A landscape with many valleys, sampled at points; each row gives a point and its height.
A ball rolls from a point to whichever of its 2 nearest points has the largest drop for the distance, and stops where none of them is lower. Distance is the straight distance between rows; heights are no part of it.
K_23 h=6.22: | 114 |  96 |  88 | 125 |  89 | 130 | 100 |  88 | 109 | 100 |  99 | 103 | 104 | 110 |  91 |  91 |  39 | 116 |  98 |  93 |
K_302 h=4.75: |  66 |  95 |  93 | 118 | 103 |  78 |  91 |  97 | 130 | 127 | 102 |  97 | 108 |  82 | 102 | 109 | 137 |  75 |  58 | 128 |
K_712 h=3.19: |  92 |  71 | 113 | 121 |  98 |  89 | 109 | 109 | 112 | 132 | 125 |  72 | 110 |  88 |  65 |  61 | 102 |  83 |  96 |  91 |
K_323 h=2.77: |  75 |  74 | 115 | 107 |  80 |  84 | 119 |  98 |  97 | 135 |  75 |  75 |  88 |  69 | 121 |  59 | 119 | 100 | 102 | 121 |
K_795 h=2.97: | 109 |  96 |  93 |  95 | 135 | 139 |  88 | 131 | 109 |  74 | 103 |  66 |  77 |  96 | 116 | 116 | 117 |  78 | 106 | 107 |
K_557 h=0.16: |  90 | 110 | 114 |  82 |  86 |  55 | 122 |  97 | 114 | 148 |  76 |  90 | 100 | 118 |  86 |  67 | 105 |  98 |  82 | 120 |
K_507 h=2.17: | 101 |  61 |  81 | 118 | 101 |  97 | 134 |  88 |  88 | 112 | 128 | 111 | 110 |  81 | 101 |  84 |  97 | 112 | 128 |  90 |
K_294 h=5.64: | 113 |  93 | 119 | 106 |  88 | 133 | 112 | 112 |  71 |  79 |  98 |  77 |  77 | 138 | 130 |  86 |  80 |  74 | 139 |  87 |
K_870 h=3.79: | 115 |  86 |  87 |  96 | 120 |  91 | 137 |  87 |  64 |  79 | 129 | 125 | 123 | 114 | 102 | 107 |  74 |  76 | 127 |  70 |
K_711 h=2.09: |  94 |  95 |  93 |  97 | 116 |  71 |  92 |  81 | 119 | 132 | 101 | 149 | 108 |  99 | 109 |  83 | 116 | 104 |  91 | 129 |
K_209 h=3.60: | 119 | 117 |  89 |  90 | 103 |  95 | 126 |  86 |  67 |  99 | 103 | 122 | 130 | 122 |  98 | 115 |  73 |  98 | 117 |  74 |
K_761 h=2.25: | 117 | 102 |  98 | 128 | 125 | 122 | 100 | 103 | 135 | 131 |  82 |  77 | 110 |  80 |  84 | 107 | 101 | 100 |  95 | 102 |
K_724 h=4.46: | 124 | 117 | 118 |  96 | 113 | 112 |  95 | 101 |  68 |  86 | 104 |  89 | 112 | 106 | 102 |  91 |  51 |  86 | 100 |  76 |
K_388 h=4.36: |  83 | 117 | 134 | 100 |  94 | 115 |  89 | 135 | 127 | 103 | 117 |  86 |  97 |  98 |  79 | 112 | 135 | 106 | 107 | 102 |
K_115 h=2.82: | 107 | 110 |  88 |  91 | 120 |  93 |  87 | 110 | 103 | 100 | 120 | 114 | 125 | 118 |  97 | 125 | 119 |  65 |  92 | 101 |
K_347 h=2.83: |  97 |  80 |  83 |  84 |  76 |  65 | 131 |  92 |  45 | 102 | 119 |  97 |  86 |  95 | 100 |  65 |  75 |  91 | 115 | 102 |
K_66 h=4.78: |  95 | 124 | 131 | 116 |  91 |  91 |  80 | 115 |  87 |  96 | 114 |  93 | 117 |  67 |  75 |  79 |  83 |  96 | 102 |  85 |
K_456 h=5.65: | 110 | 139 |  82 |  91 | 102 |  99 |  95 |  80 |  91 |  61 |  93 | 150 | 104 | 121 | 101 | 118 |  72 | 104 |  94 |  86 |
K_311 h=6.16: | 133 |  98 |  95 |  97 | 109 | 117 | 118 |  94 | 104 | 120 |  87 |  97 | 105 | 118 |  90 |  88 |  53 | 126 | 109 |  89 |
K_446 h=2.98: |  89 | 104 |  89 | 109 |  61 |  82 | 114 |  94 |  86 | 114 |  70 |  91 | 107 |  91 | 122 |  99 | 104 |  89 | 104 | 123 |
K_954 h=2.21: | 124 | 120 | 104 | 115 | 114 |  82 |  99 |  98 | 106 | 119 |  59 |  98 | 102 |  78 |  86 |  71 |  91 | 101 | 109 | 110 |
K_167 h=5.80: | 112 |  90 |  86 |  64 | 128 | 107 | 116 | 110 |  91 |  92 | 124 | 112 |  92 | 129 | 117 | 116 | 125 | 109 | 133 |  92 |
K_887 h=3.29: | 115 | 106 | 105 | 126 | 134 | 116 |  87 | 118 | 101 |  77 | 126 | 105 |  90 |  82 |  96 |  73 |  94 |  78 | 130 |  98 |
K_500 h=2.99: | 111 |  87 |  79 | 127 |  95 |  95 | 112 |  99 |  87 | 114 |  98 |  79 | 115 |  94 |  94 |  78 |  72 |  76 | 108 | 109 |
K_80 h=2.75: |  99 | 101 |  87 | 111 | 110 | 115 |  94 | 125 |  90 |  62 | 109 |  74 |  87 |  84 | 125 | 106 | 118 |  62 | 113 | 111 |
K_541 h=5.98: | 120 | 135 | 116 |  75 | 104 |  86 |  86 |  89 | 105 |  96 |  84 | 110 | 111 | 102 |  75 | 109 |  66 | 125 |  78 |  97 |
K_518 h=4.32: | 102 | 141 | 113 | 102 |  77 |  69 |  84 |  87 |  99 |  78 |  76 | 121 | 112 | 101 |  89 | 136 | 117 |  99 | 106 | 105 |
K_718 h=5.75: | 111 | 109 | 100 |  86 |  98 | 120 | 126 | 112 |  91 |  90 | 113 | 107 | 102 | 135 | 114 | 115 | 110 |  86 | 146 |  90 |
K_699 h=3.57: | 110 | 111 | 117 | 138 | 125 | 145 |  73 | 109 | 109 |  64 | 116 | 111 |  87 | 104 | 105 |  89 |  81 |  72 | 114 |  90 |
K_922 h=3.08: | 113 |  77 |  77 | 121 | 121 | 147 |  92 | 116 | 125 |  90 | 105 |  90 |  79 | 107 | 114 | 104 | 118 |  88 | 120 | 101 |
K_322 h=5.59: | 116 | 112 | 116 |  76 | 134 | 101 |  90 | 124 | 101 |  94 | 134 |  92 |  99 | 107 |  78 |  81 |  76 |  90 |  92 | 106 |
K_721 h=3.34: | 108 | 108 |  77 |  80 | 102 | 104 | 126 |  81 |  82 | 111 | 100 | 131 | 128 | 115 | 111 | 126 |  88 | 125 | 103 |  84 |
K_231 h=2.13: |  94 | 116 | 113 |  87 |  56 | 100 | 104 |  93 | 111 |  86 |  84 |  69 |  91 | 105 |  97 | 118 |  77 | 133 |  90 | 128 |
K_198 h=2.51: |  80 | 100 | 124 | 118 |  87 |  77 | 122 |  90 | 115 | 136 |  61 |  70 | 105 |  63 | 104 |  84 | 108 | 104 |  75 | 114 |
K_568 h=3.28: |  99 | 117 | 102 | 117 |  70 |  83 | 111 |  90 |  96 | 113 |  44 | 100 | 115 |  84 | 126 | 124 | 109 | 107 | 109 | 117 |
K_278 h=1.69: |  89 | 112 | 105 |  98 |  80 | 111 | 106 | 104 | 112 |  98 |  74 |  62 |  88 |  87 | 116 | 137 | 113 | 113 |  96 | 131 |
K_370 h=2.50: |  89 |  83 | 100 | 105 |  89 |  99 |  93 | 133 |  85 |  90 | 101 |  78 |  89 |  81 | 115 |  79 | 138 |  73 | 123 |  94 |
K_653 h=5.19: |  89 | 106 |  95 |  88 |  94 |  69 | 121 |  93 |  87 | 111 | 115 |  98 | 119 |  73 | 115 | 114 |  87 | 107 |  91 | 140 |
K_469 h=5.47: |  95 | 100 | 111 |  88 | 100 | 105 |  81 |  82 | 127 |  97 |  82 | 107 |  84 |  83 |  89 |  98 |  83 | 161 |  51 | 100 |
K_448 h=6.27: |  98 | 105 |  96 | 119 |  82 | 123 |  99 |  96 | 102 |  90 | 125 | 112 | 108 | 128 |  91 | 103 |  56 | 100 | 108 |  94 |
K_183 h=2.89: | 118 |  54 |  77 | 122 | 117 | 132 | 113 |  94 | 110 | 110 | 101 | 104 |  93 | 120 | 109 |  95 | 123 |  95 | 135 |  75 |
K_429 h=2.47: |  89 | 117 |  96 |  95 |  95 |  95 |  89 | 120 |  80 |  78 | 136 | 113 | 120 | 123 | 102 | 123 | 112 |  55 | 105 |  96 |
K_483 h=4.19: |  95 |  95 |  93 | 121 |  89 | 118 |  97 | 103 |  99 |  82 | 111 | 129 |  97 | 102 | 112 |  85 | 110 | 104 | 117 |  73 |
K_407 h=1.30: | 111 | 113 |  88 |  91 |  99 |  90 |  83 | 102 | 113 | 103 |  98 | 109 |  83 | 131 |  83 |  72 |  75 |  97 |  85 | 128 |
K_333 h=2.93: |  91 |  78 | 104 | 105 |  98 |  87 | 112 |  97 | 105 | 127 |  92 | 112 |  84 |  81 | 131 |  69 | 128 | 110 | 130 | 125 |
K_337 h=3.07: |  96 |  90 |  98 |  86 |  80 | 102 |  66 | 116 |  86 |  85 |  81 |  85 |  72 | 118 | 102 |  65 | 100 |  78 |  73 |  89 |
K_899 h=4.74: |  94 | 109 |  96 | 118 |  84 | 104 |  75 |  72 | 126 |  61 |  83 |  83 |  89 |  84 |  92 | 152 | 114 | 104 |  87 | 126 |
K_516 h=4.76: |  91 |  99 |  54 |  87 | 100 | 116 |  91 |  92 |  95 |  86 | 103 | 132 |  98 | 127 | 127 | 140 | 119 | 100 |  76 |  87 |
K_633 h=0.79: |  78 | 112 | 117 |  75 | 117 | 102 |  82 | 107 | 104 |  70 | 105 |  90 |  88 |  53 | 118 | 129 | 128 | 135 |  82 | 119 |
K_977 h=4.63: | 110 | 112 | 121 | 116 |  90 |  97 | 102 | 101 |  72 | 100 | 105 |  97 | 119 |  83 |  87 |  82 |  51 |  98 |  99 |  77 |
K_215 h=2.49: | 105 | 112 |  97 | 118 | 103 |  60 | 104 |  88 |  86 | 126 |  70 | 105 |  98 |  61 | 100 |  64 |  95 |  88 | 110 | 121 |
K_709 h=2.02: |  96 | 111 |  84 |  83 | 117 | 130 |  91 |  93 | 100 |  73 |  82 | 106 |  79 |  79 | 127 | 145 | 117 | 143 | 100 |  93 |
K_451 h=2.76: |  82 | 101 |  81 | 107 |  75 |  75 | 136 |  95 |  67 |  92 | 123 | 111 |  95 |  82 | 116 |  71 |  84 | 101 | 123 | 124 |
K_947 h=5.70: | 121 | 136 | 130 | 125 | 108 |  98 |  62 |  93 | 107 |  93 |  81 | 107 | 112 | 111 |  70 |  95 |  71 |  74 |  94 |  83 |
K_698 h=5.39: |  95 |  94 |  96 |  74 | 114 |  80 | 110 |  90 | 109 | 135 |  91 |  94 | 108 | 103 |  85 |  89 |  90 | 115 |  38 |  89 |
K_186 h=5.27: | 120 | 108 |  98 |  96 | 104 |  77 |  87 |  91 |  74 | 116 |  78 | 120 | 114 | 108 |  86 |  72 |  92 |  77 |  99 |  69 |
K_599 h=3.06: | 107 |  94 |  78 |  95 | 106 | 124 | 122 |  81 |  83 |  99 |  99 | 124 | 116 |  92 | 126 | 122 |  99 | 141 | 112 |  69 |
K_390 h=5.45: | 127 | 122 | 115 | 109 | 122 |  96 |  78 | 101 |  92 | 107 |  77 | 110 | 121 |  96 |  81 |  91 |  94 |  66 |  97 |  68 |
K_200 h=4.39: |  87 | 101 |  75 | 137 |  80 | 124 |  92 |  89 | 114 |  74 | 103 | 120 |  94 |  91 | 116 | 114 | 104 | 103 |  99 | 105 |
K_307 h=5.33: |  97 |  96 |  97 |  98 | 104 | 104 |  85 |  85 | 117 | 100 |  68 | 118 |  88 |  82 | 116 |  95 | 113 | 140 |  68 |  99 |
K_287 h=3.54: |  98 |  39 |  80 | 111 |  74 |  97 | 118 |  93 |  87 | 125 | 105 |  93 | 109 | 123 |  97 |  98 | 112 |  84 | 113 |  79 |
K_182 h=3.43: | 101 |  85 | 113 | 132 | 108 | 129 |  90 | 111 | 111 | 113 | 127 |  88 | 111 | 122 |  88 | 102 |  93 |  55 | 110 |  88 |
K_802 h=5.46: | 106 | 104 |  93 |  94 | 126 |  98 | 105 | 102 | 124 | 118 | 102 |  73 | 102 |  94 |  69 |  83 |  72 | 110 |  52 | 107 |
K_406 h=3.77: |  85 |  86 |  67 | 122 | 103 | 118 | 121 |  93 | 117 | 112 | 138 | 109 | 114 |  97 | 104 | 119 |  93 | 108 | 113 | 127 |
K_119 h=5.92: | 117 | 127 | 116 | 126 |  84 | 103 |  65 |  95 | 124 |  81 |  62 |  99 |  91 | 114 |  78 | 104 |  91 |  86 | 101 |  99 |
K_539 h=1.68: | 104 |  74 | 110 |  73 | 104 | 104 | 122 | 111 | 115 | 134 | 101 |  89 |  86 | 114 |  92 |  75 | 118 | 128 | 106 | 105 |
K_445 h=3.83: |  95 | 131 | 113 | 108 |  52 |  92 |  91 |  80 | 104 | 100 |  62 | 116 | 120 | 104 | 105 | 134 | 112 | 125 | 107 |  94 |
K_884 h=3.10: | 105 |  74 |  94 | 116 |  98 | 107 | 111 | 112 | 116 | 124 | 107 |  57 |  98 | 101 |  76 |  69 |  76 |  79 |  97 | 112 |
K_602 h=2.52: | 109 |  67 |  85 |  79 | 124 |  82 | 100 | 109 |  87 | 100 | 106 | 100 |  99 | 101 | 101 |  83 | 131 |  86 |  91 |  87 |
K_325 h=5.71: | 125 |  95 |  90 | 105 | 102 | 118 | 127 | 102 |  89 |  90 |  86 |  94 |  91 | 131 | 118 |  94 |  94 |  77 | 154 |  92 |
K_502 h=5.84: | 122 | 141 |  94 |  76 | 122 |  92 |  88 | 101 |  97 |  71 |  90 | 113 | 105 | 105 |  94 | 122 |  74 | 105 |  92 | 102 |
K_864 h=6.32: | 102 | 120 | 112 | 105 |  90 | 122 | 102 | 117 | 116 |  98 | 138 |  99 | 106 | 121 |  83 | 119 |  83 | 102 | 125 | 120 |
K_345 h=3.30: |  90 |  72 | 109 |  91 | 114 |  74 | 107 | 113 | 101 | 124 | 139 |  81 | 103 | 110 |  59 |  68 |  96 |  78 |  78 |  97 |
K_510 h=5.15: | 106 | 105 | 103 |  84 |  96 |  69 |  98 | 101 |  87 | 125 |  90 | 128 | 121 | 112 |  88 |  87 | 114 |  99 |  93 |  81 |
K_875 h=2.91: | 107 |  99 |  62 | 110 | 126 |  83 |  93 |  97 |  80 |  63 | 116 | 132 |  98 |  98 | 112 |  80 | 105 |  51 |  97 |  96 |
K_245 h=0.44: | 104 | 114 |  99 | 109 | 118 | 102 | 110 |  76 | 134 | 128 |  83 | 121 | 110 |  86 | 112 | 135 | 104 | 135 | 114 | 137 |
K_854 h=1.63: |  97 |  85 |  74 |  88 | 109 |  94 |  95 |  97 | 104 | 106 | 108 | 114 |  85 | 112 | 105 |  68 |  84 | 118 |  78 | 126 |
K_9 h=1.43: |  93 | 116 | 109 |  94 | 117 | 109 | 110 | 110 |  91 |  89 |  98 |  73 | 109 |  37 | 122 | 126 | 108 | 128 | 100 | 109 |
K_620 h=3.70: |  97 |  78 |  77 |  94 | 119 | 107 | 122 |  99 | 114 | 131 | 123 |  97 | 113 | 106 | 102 | 126 | 119 | 106 | 119 | 114 |
K_374 h=1.74: |  97 |  94 | 109 |  96 | 105 | 108 | 111 | 116 |  83 |  93 | 111 |  76 | 107 |  56 | 109 |  92 |  89 | 123 | 111 | 104 |
K_812 h=1.10: | 101 | 118 |  97 |  86 |  88 | 106 | 100 | 115 | 109 |  80 |  84 |  84 |  90 | 117 | 114 | 130 | 114 |  95 | 109 | 120 |
K_547 h=5.54: |  96 |  77 | 107 |  87 |  80 | 126 | 102 | 123 |  92 |  98 | 108 |  56 |  87 | 119 | 103 |  96 | 101 |  83 |  94 |  97 |
K_124 h=5.38: | 112 | 117 |  79 |  85 | 100 | 106 |  84 |  71 | 110 |  88 |  80 | 142 | 102 | 126 | 106 | 133 |  91 | 137 |  76 |  90 |
K_584 h=4.30: | 114 |  98 | 121 | 113 | 115 | 113 | 104 |  93 |  49 |  70 | 116 |  97 | 101 | 102 | 121 |  82 |  64 |  69 | 116 |  69 |
K_470 h=2.59: |  93 | 105 |  85 |  90 |  89 | 133 | 103 |  87 |  89 |  71 |  86 | 118 |  96 |  94 | 132 | 136 |  96 | 146 |  93 |  74 |
K_387 h=2.08: |  70 | 112 |  83 | 104 |  73 |  85 |  98 | 115 | 100 |  85 | 137 | 109 | 106 | 120 | 104 | 119 | 122 |  72 | 106 | 128 |
K_544 h=4.00: |  95 |  77 | 127 |  95 | 114 | 126 |  96 | 120 |  92 | 112 | 129 |  83 | 112 | 101 |  96 | 107 | 121 |  92 | 107 |  58 |
K_752 h=2.67: | 105 | 108 | 106 |  71 |  97 |  94 |  82 | 120 |  89 |  88 |  63 |  78 |  81 | 105 | 113 |  90 | 120 |  89 |  75 |  91 |
K_359 h=4.73: |  78 | 122 |  56 | 118 |  83 |  87 | 103 |  87 |  86 |  57 |  94 | 145 |  96 | 102 | 124 | 105 | 105 |  77 |  91 | 111 |
K_570 h=5.61: |  92 | 121 | 118 |  72 | 106 | 106 |  75 |  78 | 132 |  79 | 111 | 109 |  81 | 104 |  74 | 120 |  89 | 154 |  68 | 111 |
K_158 h=2.14: | 115 |  51 | 120 |  63 | 121 |  82 | 107 | 107 |  72 |  97 | 120 |  99 |  83 | 117 |  80 |  75 |  97 | 104 | 106 |  60 |
K_939 h=4.93: |  94 | 119 | 138 | 114 | 109 | 107 |  87 | 118 | 110 |  94 | 107 |  73 | 102 |  63 |  68 |  86 |  86 |  96 |  75 |  80 |
K_42 h=5.69: |  92 | 119 | 110 |  55 |  96 |  98 |  84 | 104 | 111 |  89 | 110 | 108 |  87 | 120 |  94 | 126 |  96 | 138 |  82 | 112 |
K_574 h=2.45: | 124 |  52 |  99 | 108 | 105 | 119 | 129 |  87 |  84 |  97 | 119 |  99 |  84 | 144 | 101 |  81 |  63 |  86 | 134 |  74 |
K_73 h=2.53: |  94 | 119 | 127 | 112 |  56 | 103 |  94 |  91 | 106 |  81 |  78 |  79 | 102 |  81 |  90 | 113 |  75 | 136 | 101 | 102 |
K_823 h=2.30: | 113 |  56 |  89 | 120 |  99 | 112 | 139 |  82 |  84 |  97 | 127 | 109 |  96 | 106 | 100 |  77 |  64 | 110 | 140 |  74 |
K_763 h=4.56: |  91 | 106 |  92 | 133 |  89 | 101 |  72 |  82 | 126 |  65 |  88 | 107 |  86 |  80 | 100 | 115 | 109 | 110 |  84 | 112 |
K_874 h=4.17: |  88 |  96 | 141 |  83 | 100 | 106 | 110 | 137 | 108 | 117 | 127 |  66 | 101 | 104 |  80 |  94 | 138 |  90 | 109 |  74 |
K_208 h=3.13: | 121 |  69 | 101 | 125 | 118 | 122 |  95 | 102 | 105 | 124 |  87 |  80 | 106 | 129 |  98 |  99 | 110 |  54 |  97 |  66 |
K_658 h=4.01: |  66 | 106 | 109 | 107 |  74 |  85 |  81 |  72 | 138 | 102 | 114 | 103 | 104 | 101 |  87 | 124 | 100 | 115 |  62 | 147 |
K_25 h=5.29: |  91 | 112 |  99 |  96 | 126 | 128 |  83 | 105 | 103 |  94 | 112 |  68 | 107 |  75 |  86 | 142 |  79 |  98 |  63 |  83 |
K_452 h=0.80: |  91 | 115 | 103 |  86 |  68 |  69 |  97 | 104 |  94 | 129 | 105 | 100 |  98 | 130 |  71 |  71 |  83 |  91 |  89 | 118 |
K_659 h=3.31: |  93 |  99 | 120 |  94 |  95 | 129 |  99 | 117 | 110 | 103 |  91 |  96 |  87 |  75 | 117 | 101 | 119 | 153 | 129 |  94 |
K_680 h=4.03: |  98 | 103 | 109 | 111 |  99 |  98 | 111 |  97 |  74 |  98 | 127 | 131 | 103 | 100 |  96 |  77 | 107 |  93 | 142 |  68 |
K_292 h=3.39: | 112 |  56 | 105 | 104 |  89 | 106 | 107 | 100 |  88 | 118 |  87 |  80 | 107 | 123 | 100 |  94 | 116 |  77 | 105 |  61 |
K_594 h=1.83: | 107 |  76 |  80 |  94 | 105 |  90 | 109 |  96 | 103 | 110 |  78 |  95 |  68 |  94 | 113 |  44 |  87 | 110 |  97 | 133 |
K_355 h=4.99: |  87 | 131 | 114 |  80 |  87 |  58 |  81 | 105 |  81 | 108 |  95 | 131 | 111 | 101 |  87 |  84 | 119 |  94 |  87 | 101 |
K_75 h=4.64: |  73 |  81 | 105 | 111 |  98 |  84 |  96 | 118 | 116 | 118 | 107 |  84 |  97 |  92 |  96 |  76 | 147 |  78 |  73 | 105 |
K_710 h=5.49: |  90 |  72 |  87 |  86 |  89 | 123 |  91 | 114 |  94 |  93 | 119 |  76 |  96 | 114 | 110 | 112 | 101 |  88 |  67 |  90 |
K_998 h=5.01: |  88 | 125 | 100 |  95 |  99 |  74 |  92 |  69 | 108 |  92 |  88 |  87 | 118 |  76 |  89 | 155 |  90 | 112 |  64 | 134 |
K_738 h=5.16: | 101 | 103 |  90 |  91 |  88 | 106 |  86 |  82 | 111 | 113 |  70 | 108 | 104 | 111 | 102 | 130 | 106 | 123 |  63 |  96 |
K_530 h=4.87: |  78 | 119 |  97 |  96 |  92 |  78 |  81 |  76 | 110 |  66 |  92 |  82 |  99 |  81 | 108 | 164 | 124 |  97 |  79 | 142 |
K_706 h=2.69: | 112 |  82 |  69 |  87 | 112 |  84 | 102 | 102 |  81 |  84 | 107 | 118 |  94 | 120 | 107 |  86 | 114 |  69 | 108 |  87 |
K_571 h=1.33: |  88 | 114 | 116 | 122 | 112 | 104 |  97 |  86 | 138 | 107 |  95 |  95 | 104 |  52 |  93 | 131 | 110 | 133 | 101 | 132 |
K_270 h=5.60: | 106 |  78 | 101 |  76 |  93 | 129 | 112 | 117 |  77 |  87 | 120 |  70 |  80 | 129 | 116 |  85 |  75 |  93 | 121 | 101 |
K_845 h=2.46: | 102 |  65 |  66 | 121 | 123 |  74 | 103 |  77 | 110 | 128 |  89 | 132 | 101 | 108 | 104 |  69 | 126 |  84 |  99 | 112 |
K_54 h=3.74: |  99 |  88 | 126 | 129 | 120 | 139 |  73 | 115 | 115 | 101 | 123 |  98 | 109 |  97 |  91 |  99 | 117 |  80 | 102 |  59 |
K_49 h=3.00: |  98 | 118 | 129 | 111 |  65 | 115 |  99 | 116 |  90 |  83 |  83 |  79 |  94 | 101 | 105 |  95 |  87 | 104 | 124 |  90 |
K_585 h=2.70: | 125 |  95 |  80 | 121 | 119 | 129 |  91 |  99 | 118 | 114 |  71 |  79 | 110 | 104 |  96 | 117 |  96 |  73 |  80 |  85 |
K_639 h=3.87: |  69 |  94 |  95 | 121 |  82 | 102 | 100 |  87 | 130 | 116 | 123 | 105 | 108 |  89 | 110 | 127 | 104 | 109 |  90 | 146 |
K_175 h=1.88: | 106 |  56 | 110 |  68 | 107 | 104 | 114 | 113 |  99 | 115 | 106 |  77 |  77 | 113 |  87 |  60 | 108 | 119 | 100 |  78 |
K_743 h=1.78: | 118 | 112 | 115 | 116 | 119 | 104 |  94 | 116 | 127 | 117 |  83 |  90 |  94 |  94 |  79 |  73 | 101 |  94 | 119 | 104 |
K_979 h=3.11: | 102 | 110 |  74 | 133 | 122 |  93 | 100 | 103 |  83 |  63 | 123 | 127 |  99 |  73 | 103 |  75 |  94 |  73 | 121 |  94 |
K_852 h=2.24: |  98 | 103 |  90 |  88 | 102 |  78 |  96 | 117 |  89 | 103 |  71 |  88 |  82 |  88 | 120 |  69 | 136 |  80 | 103 | 115 |
K_672 h=1.28: | 104 | 112 | 123 |  98 |  89 |  98 | 107 | 118 | 124 | 127 |  87 |  95 |  88 | 111 |  86 |  72 | 109 | 121 | 120 | 114 |
K_13 h=5.77: | 103 | 100 |  89 |  45 | 115 | 117 |  96 | 113 | 103 | 108 | 111 | 106 |  88 | 137 | 103 | 123 | 117 | 123 |  94 | 104 |
K_586 h=3.96: |  61 | 113 | 121 |  94 |  73 |  69 |  71 |  92 | 119 |  95 | 117 | 118 | 103 |  96 |  82 | 111 | 123 | 115 |  62 | 113 |
K_683 h=3.63: |  95 |  46 |  77 | 104 |  94 |  95 | 129 |  96 |  91 | 129 | 120 |  75 | 120 | 105 |  94 | 119 | 110 |  90 | 103 | 103 |
K_668 h=4.52: |  71 | 107 | 123 | 107 |  87 |  91 |  92 | 124 | 130 | 104 | 109 |  69 |  95 |  83 |  86 |  96 | 133 |  91 |  92 | 121 |
K_246 h=4.94: |  96 |  88 |  77 |  95 |  94 | 106 |  92 |  93 | 109 | 117 |  90 | 127 | 112 | 122 | 113 | 121 | 132 | 104 |  94 |  86 |
K_104 h=2.34: | 115 |  46 |  99 |  63 | 132 |  72 | 101 | 105 |  77 |  95 | 114 | 109 |  82 | 109 |  98 |  81 | 132 |  99 | 105 |  67 |
K_640 h=3.32: |  98 | 101 | 125 | 121 |  77 | 147 | 101 | 115 | 108 |  82 |  89 |  84 |  84 |  84 | 111 |  93 |  88 | 133 | 128 |  84 |
K_666 h=2.71: |  93 | 122 |  99 | 121 |  67 |  66 | 103 |  87 |  83 | 120 |  66 | 118 |  91 |  72 | 111 |  70 |  99 |  95 | 126 | 122 |
K_117 h=2.03: | 117 | 105 |  83 |  85 | 100 |  84 | 109 | 115 |  90 |  99 |  73 |  92 |  65 | 115 | 116 |  57 | 108 |  95 | 123 | 124 |
K_945 h=3.59: |  87 | 127 | 113 | 101 | 114 |  82 |  71 | 102 | 126 | 112 | 108 | 124 | 114 | 101 |  73 | 119 | 135 | 100 |  69 | 109 |
K_438 h=2.44: |  84 | 124 | 110 |  91 |  54 |  76 | 100 | 100 | 104 |  93 | 110 | 102 |  88 | 111 |  97 |  98 |  75 | 120 | 106 | 152 |
K_948 h=5.28: | 101 |  81 | 108 |  61 | 117 |  78 | 112 |  93 |  98 | 138 |  98 | 115 | 111 | 115 |  79 |  75 | 113 | 127 |  72 |  71 |
K_902 h=5.14: | 102 | 127 | 130 |  96 | 120 | 109 |  79 | 114 | 101 |  87 | 113 |  71 | 114 |  82 |  77 | 122 |  86 |  73 |  67 |  84 |
K_675 h=1.99: | 104 |  77 | 109 | 125 |  97 | 122 | 119 | 106 |  94 | 113 | 115 |  90 | 114 |  67 |  96 |  83 |  90 | 121 | 133 |  79 |
K_236 h=5.40: | 103 | 101 |  96 |  88 | 106 | 129 |  80 | 109 |  94 |  73 | 103 |  86 |  97 |  87 | 104 | 118 |  82 | 109 |  76 |  93 |
K_623 h=2.62: |  87 | 122 |  92 | 106 |  63 |  82 | 113 |  96 |  86 |  92 | 109 | 114 |  99 |  99 | 103 |  83 |  68 | 114 | 114 | 129 |
K_975 h=3.09: |  91 |  89 | 105 |  92 |  93 | 102 | 116 | 100 |  99 | 105 |  96 | 124 |  88 |  87 | 136 |  85 | 128 | 142 | 126 | 108 |
K_556 h=4.90: |  77 | 111 |  76 | 124 |  83 |  71 |  88 |  72 |  93 |  59 |  76 | 131 |  88 |  75 | 135 | 102 | 110 |  92 |  90 | 129 |
K_365 h=4.70: | 100 | 148 | 122 |  97 |  79 |  75 |  85 | 101 |  82 |  84 |  85 | 137 | 112 | 102 |  87 | 107 | 100 |  95 | 113 |  79 |
K_974 h=6.09: | 120 | 121 | 108 |  80 |  98 | 111 | 106 | 100 | 113 | 116 |  96 | 114 | 109 | 119 |  79 | 101 |  69 | 136 | 106 | 101 |
K_701 h=3.48: | 109 | 106 | 119 | 106 |  91 | 112 |  68 | 117 |  80 |  81 |  86 |  98 |  72 | 130 | 111 |  63 | 103 |  62 | 113 |  77 |
K_28 h=1.36: |  92 | 110 | 111 |  94 | 116 |  78 |  97 |  70 | 139 | 137 |  78 | 139 | 105 |  92 | 114 | 124 | 113 | 119 |  92 | 137 |
K_906 h=4.16: | 109 |  68 | 128 | 100 | 116 | 119 | 109 | 105 |  60 |  89 | 128 |  76 | 107 |  96 | 107 | 104 |  90 |  77 | 115 |  54 |
K_82 h=5.13: |  85 | 105 |  92 |  91 |  97 |  78 | 111 |  87 |  94 | 121 | 103 |  94 | 137 |  68 |  99 | 130 |  85 | 108 |  60 | 120 |
K_808 h=4.58: |  95 | 100 |  50 | 106 | 104 |  93 | 108 |  80 |  88 |  83 | 101 | 134 | 108 | 102 | 130 | 112 | 105 |  92 |  83 | 115 |
K_52 h=2.90: | 119 |  77 |  73 |  94 |  98 |  81 | 126 |  91 |  64 | 109 |  94 |  81 | 110 |  94 | 107 |  80 |  69 |  86 | 112 | 111 |
K_581 h=5.51: | 120 |  96 | 110 |  77 | 143 | 104 | 112 | 113 | 111 | 116 | 113 |  65 |  97 | 112 |  70 |  84 |  71 |  95 |  67 |  86 |
K_253 h=3.21: |  99 | 134 |  95 |  99 | 124 |  90 |  75 | 102 | 115 | 107 | 105 | 113 | 121 | 102 |  79 | 147 | 118 |  84 |  83 | 105 |
K_313 h=1.98: |  86 | 120 | 129 | 121 | 102 |  90 | 105 |  85 | 143 | 121 |  71 |  76 | 102 |  62 |  83 | 116 | 111 | 113 |  76 | 119 |
K_268 h=3.91: | 111 |  86 | 104 | 108 | 119 |  84 | 127 |  90 |  65 |  87 | 122 | 140 | 104 | 115 |  92 |  89 | 103 |  65 | 146 |  53 |
K_588 h=2.68: | 115 |  48 |  99 | 105 | 106 | 137 | 125 |  93 |  95 | 109 | 118 | 106 |  99 | 142 | 103 | 114 | 101 |  98 | 137 |  55 |
K_368 h=1.73: |  90 | 115 |  83 |  83 |  82 |  91 | 106 | 106 | 103 |  93 | 109 | 120 |  99 | 139 | 120 | 124 | 127 |  89 | 115 | 129 |
K_550 h=1.45: |  90 | 124 | 107 |  73 | 121 | 111 |  81 |  94 | 113 |  71 |  84 |  87 |  80 |  70 | 116 | 153 | 124 | 142 | 100 | 114 |

Where does a ball stop that starts at each point below?
K_586 -> K_812
K_23 -> K_738
K_530 -> K_633
K_581 -> K_672
K_795 -> K_557
K_588 -> K_633
K_119 -> K_633
K_390 -> K_672
K_209 -> K_633
K_887 -> K_672
K_568 -> K_672
K_659 -> K_245
